A landscape with many peaks, sampled at points; each row gives a point and its height.
A climber steps from a point to the highest of its 2 nearest points, and stops where none of them is higher. Distance is the straight distance between rows; heights are no part of it.
(1132): [142 149 113 113 104  91 119 138 118 145 153 127  90 148 137 215 186  73
 110 158 128 139  55  91  65 159 206  85  88  93  91 117 164 104]  (h 458)
(532): [139 152  84 102  93 104 106 148  66 153 143 119 147 107 126 137 112  91
  95 117 130 149 144 129  86 156 126 145  74 169 114 124 175 135]  (h 479)
(223): [100 144 214 127 143 127 137 140 118 131 138 109 119 135 162 117 123 148
 164 160 122  98  83 115 176 101 138 110 114 151  83 106 166 165]  (h 535)
(1388): [123 114  64 135 141 165 118 147 121  88 109  90 144 112 153 166  95 151
 155 153  55 111 207 187 111 134 106 135 156 109 122 151 123  99]  (h 289)
(367): [137 149 124 144 138 156 120 154  99 120 128 114 172 132 176 116 101 125
 135 156 113 114 113 145 148 129  81 110 102 122  90 125 154 130]  (h 501)
(1146): [118 109 123 121 171 112 170 113 165  54 117 130 123  92 137 133  87 127
 130 131  96 149 115 152 169 168 180 154 172 136 146 157 105 161]  (h 620)
(752): [113  97 149 139 138 160 117 121 108  98 122 125 136 138 137 102 142 185
 206 177  84 145 111 146 155 132 168 130 195 104 156 140 142 113]  (h 178)
(567): [ 99 116 154 128 176 156 145 118 174  87 135 100 124 138 158 141 104 175
 147 143  84 110 116 126 200 103 143 140 161 103  84 118 116 146]  (h 503)
(1502): [176 160  78 137 142 104 142 111 167 116  91 169 179 102 137  91 137  80
  79 132 156 125 120 158 124 140  61 119  98  93 136 112 101  81]  (h 622)
(990): [143 135 128 127 155 139 178 110 192 105 129 146 116 116 132 160 103 110
  57 113 147 112 121  95 147  86  99 137 108 115  86 117 106 151]  (h 587)
(1353): [137 170  75 100 108  65 138 130  91 125 136 105 147  64 154 144 113  75
  81 119 138 120 108 151 113 154 131 130  75 155 113 110 153 149]  (h 449)
(964): [122  96  91  88 123 127  78 128 135  98 124 110  70  99 195 150 127 143
 171 116  60 107 174 138 138  96 122 153 118 115  93 111 131 114]  (h 388)
(1215): [109 130  96 141 100 168  89 144 103 153 141 108 141 172 110 163 112 147
 133 113 127 149 172 111  88 117  97 120 149 125 130 142 128 107]  (h 437)
(592): [103 111  86 112  86 140  75 132 110 140 139  94 121 142 104 182 113 140
 179 145  95 145 204 139  47 142 150 127 161 140 155 163 125 117]  (h 314)
(724): [139 123  93  93 119  96 110 109 127 103 138 153  86 126  96 156 138  93
 107 114 154 154 140  86  87 125 152 126 130 106 127 129 127  98]  (h 529)
(865): [145 161  88 138  99  90 117 131  65 124 117 147 186 109 115 100 142  66
 108 149 177 152  70 136 113 165 139 101 117 111 158 122 154  96]  (h 92)
(236): [120 146  64 105 122  88 140  97 143 103 149 107 140 115 126 155 139 106
 105 107 160 121  87 121 165 136 144 122 145  79 143 119  83 108]  (h 602)
(709): [112 151 216 146 159 107 160 139 121 147 112 133 118 136 156 114 124 134
 135 165 155  64  74 135 181  81 105  84 110 138 101  85 149 150]  (h 496)
(115): [121 126 158 119 130 106 149 110 135 102 137 155  98 138 111 113 157 101
 144 130 165 146  56  91 137 128 189 134 151 118 159 116 121 110]  (h 470)
(1202): [115 110 145 156 149 140 156 138 122  87 133 137 140 135  90 124 105 121
 126 138 126 190 124 122 119 183 163 111 171 141 150 183 137 156]  (h 425)
(1493): [124 121 216 154 130 112 162 138 143 165 124 149 102 130  50 127 141  96
  59 109 174 130  88  79 113  95 154 134 101 157 102  87 136 155]  (h 569)
(23): [106 138  93 104 127  95 136 113 145 114 172  80 123 118 149 175 141 126
 128 119 121 107  65 117 161 135 171 125 140 107 115 119 111 139]  (h 619)
(410): [138 131 108  95 105  80 115 100 118 124 113 167  90 107 112 116 160  81
 101 112 174 136 109  95 116  97 140 148 110 106 129  80 123  82]  (h 512)
(971): [133 128 117 187 130 207 123 135 152 150 119 136 148 176  73 150 109 140
  86 116 153 157 173  93  83 102  75  93 138 104 114 167 122 121]  (h 374)
(1160): [137 137 135 151 156 125 157 122 173 132 127 147 149 124 130 129  98 117
  73 107 135 124 139 119 134 131  80 147 109 144 105 137 123 157]  (h 617)
(774): [137 157  59 117 103 109 121 109 120 158 132 128 160 139 106 140 131 119
  85  98 162 127 155 121 139 134  83 144 125  97 139 109 103 102]  (h 563)
(719): [170 136 116 127 138 108 136 116 135 127  83 194 156 113 127  63 144  81
  91 127 164 138 143 141 112 127  78 141 109 114 138  96 120  88]  (h 580)
(834): [143 150 153 196 138  92 129 138 159 236 116  73 174 128  84 121 140 149
  80  88 163  87 117 156 172 131  79 106 108 169 143 166 110 161]  (h 142)
(803): [123 154 106 137 105  96 137 121  95 137 141 145 166 142  78 113 162  85
 101 136 192 152  55 114 124 167 164  97 143  99 165 127 124 100]  (h 110)
(857): [138 144 133 116  91  92 122 122  83 190 118 142 170 128 109  70 153 133
 127 113 163  96 138 152 160 136  93 146 114 132 180  93 116 119]  (h 459)
(1190): [133 121 147  98  99  89 103 116  87 129 114 172  95 114 146  80 164 102
 149 125 158 124  99 114 122 106 137 156 112 132 135  80 143  96]  (h 498)
(885): [118 102  96 111  92 158  68 108 127 140 141 117  92 176 132 165 149 169
 178 120 113 110 188 108  86  69 111 132 161  90 139 107  90  79]  (h 418)
(1576): [122  98 103 122  80 142  66 136 104 153 149 106 106 139 119 174 140 166
 211 168  81 131 167 142  55 162 196 115 156 122 159 157 134 122]  (h 324)
(1530): [116 162  98 105 108  91 123 121 121 133 172  60 123 100 182 173 143 126
 148 152 112  89  53 132 162 127 158 101 109 105  93  97 139 142]  (h 642)
(515): [166 144 122 142 177 151 151 157 162  74  94 143 177  96 191  79 108 125
 146 169  82 129 127 187 140 160  90 120 117 132 106 133 118 119]  (h 664)
(1637): [130 160 156 178 141  99 146 155 137 213 126  74 165 115  96 139 129 133
  66  83 153  98 112 145 140 151 124 113  95 196 117 173 134 193]  (h 122)
(607): [123 105 119 114  89 163  42 136  95 149 132 127  95 167 152 150 136 160
 189 136  98 122 195 113  60  85 108 134 135 127 122 116 138  90]  (h 410)
(1480): [111 121 116 117  68 163  47 140 102 197 167 117  92 181 144 161 158 180
 180 123 122 125 146 108  90 105 141 132 127 137 131 119 123 100]  (h 399)
(127): [127 134 183 123 122  96 141 112 110 132 119 169 109 132 120  83 160 103
 136 132 177 110  66 100 144  99 156 144 130 122 154  82 124 106]  (h 484)
(360): [146 129 120 178 150 193 156 114 218 141 125 141 150 153  82 137 118 143
  63 109 146 154 153 102 119 113  63 117 130 119 109 178 109 145]  (h 336)
(1415): [125 107 124  93 130 154 146 117 193 106 168 126  49 148  74 207 129 127
  95  98 134 133 142  48 120  78 170 133 142 117 105 147 106 147]  (h 557)
(763): [140 123  91  95 142 102 155 113 152  77 111 126 140  81 174 121 110 124
 123  99  93 120 169 179 167 156 116 179 128 143 143 131  94 146]  (h 8)
(589): [120 113 136 137 126 159 126 110 126 111 146 133 125 166 121 118 156 160
 162 138 143 125  92 104 163  97 130 116 174  72 148 114  99  95]  (h 148)
(382): [159 120 122 141 149 154 139 129 155 113 103 185 136 143  96 128  99 102
  85 120 131 178 219 112  54 137  77 134 129 146 124 154 142 127]  (h 457)
(1004): [121 155  59  82  80  80 104 120  91 149 165  68 121  86 181 157 135 115
 135 118 122  76  98 152 151 121 118 128  79 113 107  98 127 126]  (h 606)
(548): [133 166  99 159 127 100 161 106 159 160 132 122 213 124  89 110 145 124
  93 107 173 131 106 141 167 184  97 116 142 113 188 155  95 137]  (h 271)
(941): [168 127 116 173 155 162 150 130 165 106 108 182 168 148  88 117 107  98
  93 151 136 186 170 124  64 156  68  94 133 122 136 182 132 110]  (h 408)
(1179): [126 152 194 131 127 124 149 135 141 143 149 145  80 145 104 171 171  92
 137 153 152 150  37  66  94 106 195 112 109 113  96  92 169 113]  (h 499)
(786): [128 127 105 119 131 133 131 133 140 130 118 146 121 140 105 157  83 120
  84  85 122 177 220 106  79 151 104 160 121 179 119 154 145 152]  (h 491)
(434): [132 161 117 167 111 124 120 155  70 140 139 126 190 123 127 123 121  87
 104 160 154 133  65 121 110 153 119  91 100 126 112 126 178 125]  (h 69)
(404): [ 86  96 125 116 128 149 110 119 170 138 166 101  66 175  67 196 136 161
 139 108 114 151 171  95  76 131 187 120 176 136 137 176  92 147]  (h 56)
(595): [154 125 137 157 129 147 116 143  95 124 109 182 155 150 117  94 120 103
 108 142 148 163 146 110  85 132  90 123 123 123 123 131 161 102]  (h 489)
(859): [147 124  82 101 139 105 139  91 147  66  84 175 100  97 123 109 137  73
 103 113 161 154 139 121 128 120 136 123 135  89 157 125  94  86]  (h 441)
(1632): [114 123 137  85 121  55 146 120 135 177 133 124  92 114 127 147 108 125
  80  84 143  66 150 138 154  92 104 161  93 175 100  78 112 173]  (h 668)
(1471): [134 109 122 137 134 174  94 112 134 100 128 120 120 161 137 131 161 165
 189 172 113 106 111 116 145  76 130  91 177  31 129 107 107  60]  (h 155)
(678): [138 112 101 158 179 170 159 124 173  65 109 133 147 126 111 139  95 140
 128 176  99 136 145 159 136 136 120  94 186  63 128 167  87 107]  (h 527)
(1279): [142 112 137  93 115 128 117 125  84  99  91 160 120 101 184  33 170 122
 187 127 125 119 138 178 147 116 112 145 126 119 161  92 120  94]  (h 33)
(415): [150 139 135 191 157 155 154 138 158 108 117 166 173 138  98 125  97 100
  76 149 147 180 112 104  93 161  93  94 119 122 117 179 151 135]  (h 360)
(1504): [120 102 130 123 149 148 138 121 144  91 132 128 127 138 149 124 115 157
 142 117 104 128 144 133 154 115 119 153 160 122 119 125 109 136]  (h 488)
(1201): [129 119  71 144 169 134 172 117 180  69 114 115 162 104 139 156  88 143
 118 144  78 133 140 184 170 169 119 136 173  90 141 175  83 125]  (h 560)
(488): [157 105 119  97  73 110  69 122  71 129 129 156  92  99 170 101 182 139
 213 150 115 151 113 133  97 163 201 123 109 117 170 120 150  96]  (h 463)
(1163): [108 113 173 139 192 165 180 111 202  63 126 124 117 127 128 145  96 155
 122 139 106 136 106 107 191 112 160 137 166 107 106 140 107 159]  (h 518)
(790): [105 106  92 107 115 135 135 106 134 117 144 103 127 139 133 142 130 172
 156  98 102 129 165 145 161 127 131 166 177 121 162 130  88 125]  (h 476)
(1609): [140 116 158 135 208 183 180 120 207  42  94 152 114 126 134 115 100 144
 129 167  95 142 129 130 165 106 157 120 167  93 100 138 103 125]  (h 538)
(394): [ 98 122  72 123 121 130 156 100 150 123 151  93 143 148  95 162 126 159
 122  92 129 146 150 138 165 158 134 137 187 111 168 155  70 134]  (h 466)
(1617): [152 134 105 145 116 140  88 140  76 111 115 155 144 142 132 112 139  93
 125 151 154 138 119 109  92 109  98  99 118  81 118 112 154  65]  (h 447)
(929): [133 136 105 142 108 172 100 155  85 140 135 111 163 152 154 125 105 136
 139 132 107 133 156 137 115 129  82 124 115 132 113 135 157 113]  (h 464)
(1499): [116 155 140 158 142 104 153 151 131 171 134  96 168 119  85 139 129 105
  50  83 151 144 116 129 106 181 151 130  95 192 114 169 155 200]  (h 105)
(271): [108 101 239 160 123 153 108 153 103 178 114 164  99 169  86  73 134 146
 121 109 155 134 126  92 113 100 115 156 110 184 100 114 162 157]  (h 603)
(1390): [128 138 176 136 129 119 149 136 124 131 133 153  97 128  94 145 125  84
  88 138 160 138  78  70 101  91 146 132 101 132  85  92 164 123]  (h 533)
(1281): [132 133 119 125  86 130  84 155  62 182 124 151 138 149  84 110 123 113
 100 111 141 170 165 109  74 142 116 151  94 172 129 114 175 121]  (h 507)
(892): [132  96 142 118 187 135 155 126 161  43  87 156 107  99 155 112  94 125
 137 141  82 157 151 147 140 145 158 158 161 140 121 143 129 141]  (h 599)
(491): [145 106 115 101  84 132  97 121  61 115 135 117 128  97 161  84 148 157
 212 144  98 144 128 164 121 152 158 136 119 121 177 129 155 100]  (h 442)
(1319): [135 128  90 104 128 158 113 155 106 101 134  85 128  99 182 159  61 137
 137 123  57 131 188 156 119 144 114 155  89 167  91 147 171 147]  (h 316)
(359): [133 132 162 184 127 145 130 121 159 200 118 139 169 162  86  84 147 144
  92 105 166 102 123 123 147 106  58 125 122 118 136 124 102 128]  (h 187)
(154): [142 134 130 170 157 127 163 131 150  87 118 156 175 113 121 120  93 103
 105 143 128 185 114 135 119 197 125 117 140 149 145 184 140 154]  (h 392)
(577): [150 148 166 119 120 114 136 130 151 131 136 154  58 146 130 213 175  83
 161 157 137 152  61  72  84 130 227  93 100  77  94 103 152 100]  (h 478)
(1636): [118 157  56  94  93  84 116 104 115 158 159 102 148 133 106 150 161 122
 102  97 162 110 106 120 156 134 126 138 129  95 144  99  92 103]  (h 584)
(954): [143 169 202 185 179 107 173 152 129 156 111 124 172 105 166 101 114 135
 122 171 139  87  70 154 176 129 103  57 102 166 129 152 160 177]  (h 2)
(676): [143 114 132 111  92 103  72 119  86 116 106 174  82 110 165  91 185 105
 187 144 138 145 100 108 107 117 156 125 113 105 149  95 149  69]  (h 483)
(1416): [109  72 125 111 136 124 115  91 166 100 129 131  68 126 123 153 145 182
 194 146  84 119 147 130 137 111 191 152 210  81 152 140  88 108]  (h 49)
(1233): [144 134 114 117 129 130 104 139  83  88 112 126 137  95 187 105 118 100
 151 152 109 135 117 146 127 128 117 122  99 124 107 113 167 116]  (h 528)
(65): [112 131 127 100  87 140  91 147  90 187 137 133 109 153 109 126 118 144
 117  93 133 150 181 116  97 119 110 172 104 187 123 120 152 131]  (h 525)
(925): [107 113 178 135 130 133 157 108 131 136 135 139 151 148 126  72 162 180
 160  96 154 109 113 137 189 129 129 151 178 132 191 127  80 152]  (h 196)
(475): [123 130 200 114 133  56 162 142 103 161 125 145  83  99 130 121 124 113
 109 125 147  75  95 132 141  96 143 121 104 190 119  80 153 177]  (h 438)
(1210): [128 138 203 106 140  67 152 125 110 121  93 160  64  99 167 100 127  91
 137 144 147  83  95 133 136  78 130 135  98 168 107  63 159 146]  (h 422)
(876): [105 139  81  98  70 142  75 133 104 192 177  85 118 166 133 161 155 168
 154 100 124 127 128 126 119 128 136 139 126 138 141 125 116 109]  (h 406)
(138): [104 125 192 147 117 140 113 162 113 198 122 121 118 150  99 104 118 144
 106  87 148 123 138 120 117 122 119 156  97 201 103 137 153 180]  (h 561)
(935): [144 113 124  88 119 118 127 114 169 110 155 153  43 134  79 196 145  97
 107 113 147 144 136  51  79  94 181 128 117 114 106 131 128 117]  (h 545)
(1608): [124 157 104 158 108 119 129 123 100 149 142 122 191 142 109 111 149 117
 107 132 180 111  62 121 156 138 110  99 139  79 150 116 111 102]  (h 125)
(1248): [144 106 106 129 149 174 153 150 138  95 102 122 147 116 169 116 103 158
 156 140  62 135 206 188 123 151  93 163 148 150 125 141 125 122]  (h 275)
(1013): [173 123 155 160 123 123 122 128 132 170  93 199 177 139  84  59 134  87
  77 140 161 154 140 123  95 129  67 133  99 131 134  95 146 100]  (h 537)
(141): [162 159 122 164 156 161 138 167 158 127 125 133 195 127 174  91 111 124
 125 166 107 110 125 169 126 152  33 105  94 134  88 138 130 116]  (h 574)
(13): [124 159  78 131 123 128 158 138 146 132 158  62 188  90 156 165  76 138
 104 101 100 112 143 171 165 186 110 141  97 161 144 167 117 171]  (h 616)
(1451): [145 139 162 210 141 117 125 123 181 215 119 101 175 142  72 114 136 132
  64 106 167  92 101 130 152 102  57  98 100 133 121 141 105 139]  (h 164)
(1675): [120 108 123 155 147 179 100 132 112  96 117 110 152 156 135 119 141 176
 196 199  88 122 131 152 136 104 133  92 192  57 123 127 129  80]  (h 165)
(1683): [147 107 169 104 129 136 122 139  96 126 101 180 115 136 169  38 143 127
 163 130 133 107 146 155 135 104  83 154 116 143 120  88 136 118]  (h 25)
(227): [139 114 156  95 131  98 139 116 130 139 102 177 111 127 155  63 151 119
 129 106 157  76 139 152 162  90  85 157 121 126 130  78  97 118]  (h 20)
(1671): [147 120 136  97 155 109 155 122 152  97  98 154 126  95 188  71 131 122
 141 107 120  93 161 177 162 127  88 166 122 143 132 108  93 139]  (h 14)
(618): [ 95 124 137 136 146 144 133 147 145 128 164  93  99 168  84 177 141 122
  91 106 132 162  95  82  96 152 184 112 130 149  93 172 147 160]  (h 74)
(1487): [142 106 100 144 141 163 148 112 147  84 118 144 135 146  92 142 114 123
 119 143 128 148 183 127 100 118 104  98 171  81 145 155  88 108]  (h 490)
(800): [113  94 158 137 112 153  72 137 130 141 151 127  84 165 116 165 142 181
 204 165  87 143 148  99  75 143 203 117 166 122 133 146 141 133]  (h 335)
(653): [129 133 115 156 121 153 146 105 138 126 138 142 164 160 102 108 151 139
 114 122 171 125  99 115 161 116 102 107 165  64 157 127  86 101]  (h 139)
(311): [141 115 141 104 119 154  79 145  84 115 135  98 114  99 182 128  94 154
 196 168  52 149 149 138 105 132 161 122  80 152  90 134 209 134]  (h 270)
(1506): [123 163 109 110 116 102 157 137 139 189 148  68 160  96 151 154  91 139
  95  84 128  72 163 168 170 154  95 137  77 183 146 150 117 176]  (h 652)
(379): [115 124  93 112  54 154  88 118  73 178 165  89 141 156 139 118 166 191
 199 127 122 124 131 152 143 130 129 138 142 121 186 120 112  89]  (h 420)
(1168): [ 94 113  91 159 140 166 146 125 159 117 146  80 137 149  90 187  94 160
 117 111 107 152 162 130 132 146 137 112 184 113 137 181  87 148]  (h 452)
(1649): [162 124  73 115 129 152 124 106 145  72  99 162 114 119 103 133 139  86
 103 132 156 137 168 116 104  90 100  92 141  54 139 130  91  77]  (h 461)
(1196): [125 104 115  69 134 101 127 122 123  80 111 125  88  67 194 114 111 120
 147  95  83 119 178 160 148 127 124 184  99 167 118 114 133 153]  (h 4)
(791): [104 143 120 113 119 145  92 167 107 162 169  79 103 148 142 186 108 125
 106 121  97 145 117  96  79 134 158 125  81 185  59 142 190 168]  (h 371)
(1598): [116  80 118 107 160 132 120 107 145  65  90 146  86 100 152 105 147 157
 191 147  74 127 155 167 143 112 166 151 196  87 151 130 108  93]  (h 46)
(1377): [ 84  79 115 121 124 132 119 103 160 135 155 104  81 149  78 175 131 175
 175 144  92 130 172 128  97 132 193 138 212 107 156 166  79 133]  (h 52)
(301): [137 185 173 180 148 120 148 153  95 132 114 124 195 108 154 101 111 100
 119 184 150 115  50 137 145 145 119  67 101 132 121 126 173 152]  (h 37)
(444): [117 133 111 173 115 202 103 150 119 158 110 116 162 185 104 156 106 143
 117 123 138 159 207 120  58 115  65 102 150 127 129 161 128 101]  (h 411)
(238): [140 109 118 113 145 169 159 108 185  76 136 141  84 135 105 172 115 125
  95 121 137 128 135  77 152  69 132 129 145  92 108 136  99 132]  (h 568)
(1358): [116 111  80 126 122 146 101 139 114  96 130  94 133 119 119 178  86 135
 157 150  72 140 194 152  83 150 143 130 163 129 139 171 139 125]  (h 302)
(19): [150 161 130 111 126  47 158 131  89 130 106 134 129  50 167 112 104  77
  90 130 140  95 113 169 125 131 123 121  75 178 130  97 156 162]  (h 433)
(476): [101 146  95  97 102 113 107 150 108 184 172  85 119 153 107 180 149 109
  68  99 122 138 109 115  80 149 161 136  77 175  93 138 164 157]  (h 402)
(487): [117 112  93 127 111 162  80 109 161 134 164  92  95 169 123 197 136 167
 161 131 110 101 137  88 124  83 142 105 163  63 118 129  95  95]  (h 427)
(1264): [129 136 118  94 113  66 143 134 128 212 123 107 128 108 124 148 100 135
  95  86 143  56 174 165 170 115  75 144  74 187 132 101 117 168]  (h 691)
(1477): [106 122 183 106 138 126 128 131 119 115 150 100 114 115 166 118 120 159
 181 146  96 122  97 124 166 125 175 139 120 164 110 123 159 176]  (h 565)
(1342): [ 96 103 146 139 160 164 134 136 170  99 162  96  86 153  72 189 111 149
 122 121 111 158 135  81 113 132 184 108 168 127 105 179 122 159]  (h 63)
(890): [119 102 210 131 116  85 137 131 127 190 124 152  86 140  66 112 142 117
  80 103 170  95 115  98 135  73 126 140  96 164 113  56 115 148]  (h 596)
(525): [127 141 101 119 136 145  94 167 101 116 145  92 119 118 159 186  63 110
 111 132  79 152 162 110  81 134 125 129  85 180  60 147 195 159]  (h 339)
(1321): [139  98 101 115 139 143 125 132 109  73  86 148 126 103 170  69 158 137
 179 136  97 138 165 184 135 130 119 141 163 104 154 113 106  81]  (h 40)
(1027): [129 166 134 175 114 112 149 133 111 190 139  97 213 122 108  91 155 150
 125 105 172  95  97 160 181 166 113 106 131 132 197 161 107 147]  (h 241)
(1508): [105 140 156 152 139 132 140 157 117 139 146 113 140 138  91 137 130 111
  82 103 148 154  93  99 102 163 156 125 116 172 102 155 160 173]  (h 89)
(1491): [ 97 118 210 117 132 112 138 148 114 170 141 136  96 135  94 100 148 143
 113  87 144 124 120 108 119 131 167 167 110 214 122 128 149 194]  (h 526)
(1516): [112 113 118  79 134  96 100 116 149  88 105 119  47  71 219 148 138 104
 154 124  86 111 129 122 146  90 128 140  91 119  73  81 141 117]  (h 397)
(806): [153 146  97 124 146  98 175  89 168  89  96 176 142 109 107 109 117  75
  75 122 177 160 112 123 137 149 131 126 132 102 160 141  94 118]  (h 423)
(895): [115 143 107 116  67 141 113 116  77 188 139 113 162 163 117  87 166 168
 163 108 154 106 144 154 165 128  88 150 140 116 189 106  98  98]  (h 436)
(1351): [113 103 234 147 136 159 140 131 132 151 125 170  86 167  86  88 145 142
 122 113 168 122 101  69 135  76 127 153 125 142 109  98 140 138]  (h 636)
(590): [117 127 173 114 170 108 167 123 141  75 120 119 131  91 168 107 104 129
 148 140 108 121  89 140 178 142 184 145 145 159 139 128 129 177]  (h 597)
(502): [103  95 178 141 137 165 153 121 119 117 126 129 144 151 142  70 144 197
 192 132 108 126 123 152 179 129 139 157 189 130 171 131 105 146]  (h 189)
(522): [153 148 143 136 180 127 156 135 153  67  73 155 146  97 203  65 120  97
 141 156 118 115 102 168 149 133 116 118 115 131 115 108 113 122]  (h 601)
(748): [154 152  60 139 124 136 133 119 145 126 122 137 173 134 136 132 126 112
  86 117 147 119 141 143 136 127  52 119 114  77 114 119  96  83]  (h 578)
(1564): [ 85 114  95 151 134 180 115 122 168 128 161  63 116 170  98 198 110 181
 131 113 108 128 135 109 143 103 142 103 186  86 120 163  88 130]  (h 439)
(930): [127 120 137 106 135 102 144 117 152 148 125 152 109 122 125 124 104 116
  77  86 142 109 166 116 135 108  91 178 102 158 100  99 118 154]  (h 649)
(321): [127 145 112  91  83  71 108 128  73 188 144 128 143 122  94 107 162 111
 106 116 160 111 112 135 124 137 137 142  92 146 148  83 130 125]  (h 482)
(58): [140 117 139 117 140 155 149 139 146 121 121 133 137 122 175 103  95 144
 137 109  85 123 188 166 137 144  79 174 111 180 121 138 132 161]  (h 262)
(1262): [117 145 103 116 116  97 124 141 111 147 168 109 120 151 102 190 162  78
  73 136 131 147  66 100  70 163 182 101  95 130  97 139 170 134]  (h 432)
(697): [147 153 139 105 125  73 156 132  70 137 129 113 140  64 176  98 113 112
 143 142 143  77  88 171 155 130 136 102  82 155 153 111 149 156]  (h 477)
(1514): [131 142 182 150 149  64 171 147 115 179 117 133 116 104 134 131 121 123
  90 136 151  68  82 147 171  97 112  88 111 167 126  97 139 165]  (h 460)
(842): [119 131 173 164 133 137 146 122 147 177 127 130 169 153 125  78 156 168
 137  97 158  88 123 148 183 125  82 131 151 130 170 141  88 150]  (h 209)
(1633): [110 132 157  97 107  90 123 135  92 175 150 134 120 133  97 103 161 131
 115 101 152 116 108 122 125 136 162 157 105 180 145 110 134 155]  (h 502)
(416): [116 119 162 133 156 125 154 128 133  85 133 149 117 135 105 122 123 106
 130 133 145 169  84  98 127 151 181 124 158 135 138 145 138 140]  (h 453)
(967): [137 167 145 122 147  92 146 124 102  94  87 129 136  79 201  80 125  85
 149 160 135  90  76 166 160 119 132 102  99 137 136  95 138 135]  (h 536)
(611): [118 136  99  82 108 120 122 132 109 156 129 130 117 136  98 136 119 137
 111  80 124 176 209 121  95 165 134 181 122 193 155 135 141 150]  (h 510)
(501): [123 111 180 150 120 149  77 145 127 133 140 133 106 163 113 163 155 165
 209 200  97 147 107  99 101 161 227  84 165  84 126 147 151 113]  (h 352)
(535): [131 155  87 174 141 123 167 109 195 130 137 117 191 129  85 144 112 124
  76 111 152 166 126 140 143 192  88 113 141 117 156 189  95 144]  (h 293)
(106): [137 119  63 115  83 141  92 126  72 121 136  86 146 100 161 130 137 153
 197 146  85 124 146 173 131 145 135 127 132  98 170 136 142  79]  (h 419)
(222): [135 127  91  90  91 116  84 134  80 127 138  99 106  92 195 130 129 120
 166 135 100 112 126 145 133 116 111 130  75 125 101 105 159 111]  (h 566)
(1560): [144 119 135  96 134 160 116 149  81  95 122 105 121  88 188 104  79 137
 172 141  63 141 175 162 116 138 121 150  75 170 100 136 189 148]  (h 296)
(81): [132 114 176 153 132 158  84 128 119  95 129 143 112 162 102 137 142 131
 193 198 125 152 111  84  92 119 174  73 167  65 132 140 155  83]  (h 380)
(844): [112 103 185 121 109 127 122 114 131 182 132 165  90 167  57  97 155 147
  96  92 174 122 131  79 135  81 123 168 120 144 126  79 107 126]  (h 612)
(582): [127 145 117 175 146 146 167  94 222 154 129 116 166 142  70 133 129 149
  73  84 161 151 135 120 148 149  80 130 146 124 146 183  86 154]  (h 311)
(578): [122 112 173  88 130 106 113 119 127 105 106 153  51 106 187 114 137 107
 158 134 125 112 116 109 130  80 121 155  95 140  78  73 154 122]  (h 407)
(1115): [144 131 127 144 115 132  87 125  95 101 125 151 124 147 127 119 157 101
 168 171 153 144  75  94 111 117 149  86 144  66 142 116 146  62]  (h 413)
(1343): [139 103 140 129 196 158 157 117 172  32  72 167  93 111 134  98 107 113
 150 164 100 154 142 150 136 120 166 120 177  97 132 142 107 104]  (h 567)
(1586): [136 140  79 142 138 131 165 132 142  85 130  92 192  83 154 143  85 139
 126 137  87 130 125 186 171 199 130 142 134 129 159 171 116 150]  (h 586)

Two climbers start at each pair of points below. Name the first point that both come to, or write never.
(1027) / (1608) | never
(1279) / (859) | never
(876) / (607) | never
(653) / (1649) | never

For each start below, name the point where the climber stops.
(227) | (842)
(58) | (1502)
(1480) | (1146)
(301) | (842)
(410) | (1264)
(1516) | (1146)
(1560) | (1351)
(311) | (1351)
